Points, in no order, along strands that fork, close into loops and pass close to each other.
In the rows, 128 means zero.
Points whose rows are less than 31.6 apart are linked; no others are. Some points are linked to none.
q810: [163 150 161 168 183 132 112  99]
q167: [162 131  72  99  98  94 152 113]
q882: [144  96  71 111 135  98 178 116]
q836: [161 123  61 106 108  94 156 114]
q842: [158 153 147 162 176 140  99 104]
q828: [149 101  72  95 133 106 171 113]
q310: [103 144 113 145 157  67 210 166]
q508: [137 128 136 124  97  76 185 130]
q733: [108 161 102 150 158 200 107 138]
q655: [133  98 117  70 124 129 150 116]
q619: [146 107  86  82 123 112 162 113]
q149: [123 185  98 160 120 180  87 140]
q851: [136 160 116 108  74 136  77 134]
q379: [124 120  82 158 131  69 193 146]
q552: [123 146 103  81  87 152 101 135]
q59: [116 130  93 157 139  67 199 154]
q68: [135 103 143  98 105 106 156 120]
q995: [130 114 157 132 121 125  92 122]
q181: [123 174 106 148 122 170  78 138]
q432: [125 119 143 118 124 141  86 126]
q652: [139 129 132  98  89 121 103 122]
q90: [142 126 142 120  85  80 169 127]
q615: [129 108 166 135 114 117 104 123]
q139: [131 194 102 161 155 196 129 129]
q632: [113  84 171 131 160 140 112 120]
q726: [130 177 113 147 181 195 123 124]
q291: [ 98  96 194 135 129 106 160 142]
q600: [145 136 146 124  82 110  89 122]
q133: [128 110 177 155 122 111 107 123]
q672: [142 123 180 185 167 117 114 111]
q105: [141 106 109 110 120  92 187 121]
q624: [126 102 144  92 118 131 118 120]
q173: [126 125 140 132 139 147  81 123]
q598: [158 115  59 120 116  88 162 115]
q299: [141 125 145 114  87 110 103 121]
q998: [141 106  61 149 123  77 174 130]
q848: [143 107  99  74 119 120 158 115]
q554: [116  94 171 114 118 106 163 129]
q497: [135 118 181 183 151 113 109 117]
q711: [130 114 183 174 140 109 110 123]
q30: [103 121 118  94 135 178  94 137]
q555: [141 101  87 118 132  92 189 121]
q647: [125 161 114 143 134 166  76 133]
q184: [145 150 137 156 168 149  88 114]
q605: [ 94  89 198 138 142 112 157 141]
q834: [108 123 125 109 143 172  87 134]
q694: [148 147 134 118  72 113  83 125]
q994: [127  98 135  81 119 131 135 118]
q342: [125 158 116 144 170 178  94 128]
q941: [138 106 129 103 112  97 176 120]
q12: [149 140 107  84  78 114 119 121]
q209: [109 106 202 183 158 111 133 135]
q476: [ 92 141 102 127 150 207 103 146]
q803: [160 141  90  84  81 106 133 117]
q331: [144 155 124 108  69 120  81 128]
q2: [ 99 103 205 171 154 110 142 140]
q628: [145 130 122  89  83 113 117 121]
q106: [106 139 115 124 149 183  87 137]
q202: [125 110 144 101 115 133 103 123]
q129: [118 100 191 175 165 119 124 123]
q316: [125 164 107 114  79 152  75 142]
q852: [130 109  70 159 127  72 182 139]
q41: [109  97 183 125 119 105 157 134]
q504: [112  82 159 115 158 147 110 121]
q964: [110  80 152  92 149 149 119 123]
q943: [118 162 103 105  80 163  85 143]
q993: [134 137 137 145 156 150  81 120]
q755: [133 114 165 157 152 128  94 116]
q6: [106 138 100 156 151  64 202 167]
q415: [ 88 134 104 115 139 203 100 148]
q404: [110 141 128 135 142  71 212 158]
q361: [114  87 177 149 167 134 113 119]
q872: [125 189  97 164 132 185  99 135]
q277: [131 192 107 154 168 198 137 125]
q610: [118 133 133 132 128  72 210 148]
q898: [150 109  60 134 120  83 168 119]
q547: [ 92 129 109 101 131 193  99 144]
q381: [131 136 118  88  91 137  97 129]
q686: [114 155  97  92  84 167  94 144]
q444: [154 133 170 177 182 124 115 103]
q783: [ 90  96 207 157 150 111 149 146]
q108: [145 125 147 114  81  88 147 122]
q156: [ 96 151  98 143 157 209 109 142]
q544: [126  98 158 106 110 107 151 122]
q228: [128 126 136 126 112  76 199 138]
q403: [125 159 115 145 153 171  84 131]
q369: [131 196  97 166 143 190 115 131]
q939: [119  93 182 163 170 128 117 120]
q214: [143 123 147 110  81  98 127 121]
q767: [163 138  82  90  88  99 144 114]
q441: [125 166 112 145 184 190 112 124]

How many points has the smallest loop of links through each point below? Write 0 if it is on no loop.
q842 -> 13
q600 -> 11
q647 -> 11
q544 -> 0

Name the points in between on the shortest way along the links from the first point to the second, in order.
q381; q836 -> q652 q628 q12 q803 q767 q167
q6; q108 -> q310 q404 q610 q228 q508 q90
q444; q711 -> q672 q497
q476; q106 -> q415 q547 q30 q834
q544; q619 -> q68 q941 q105 q555 q882 q828
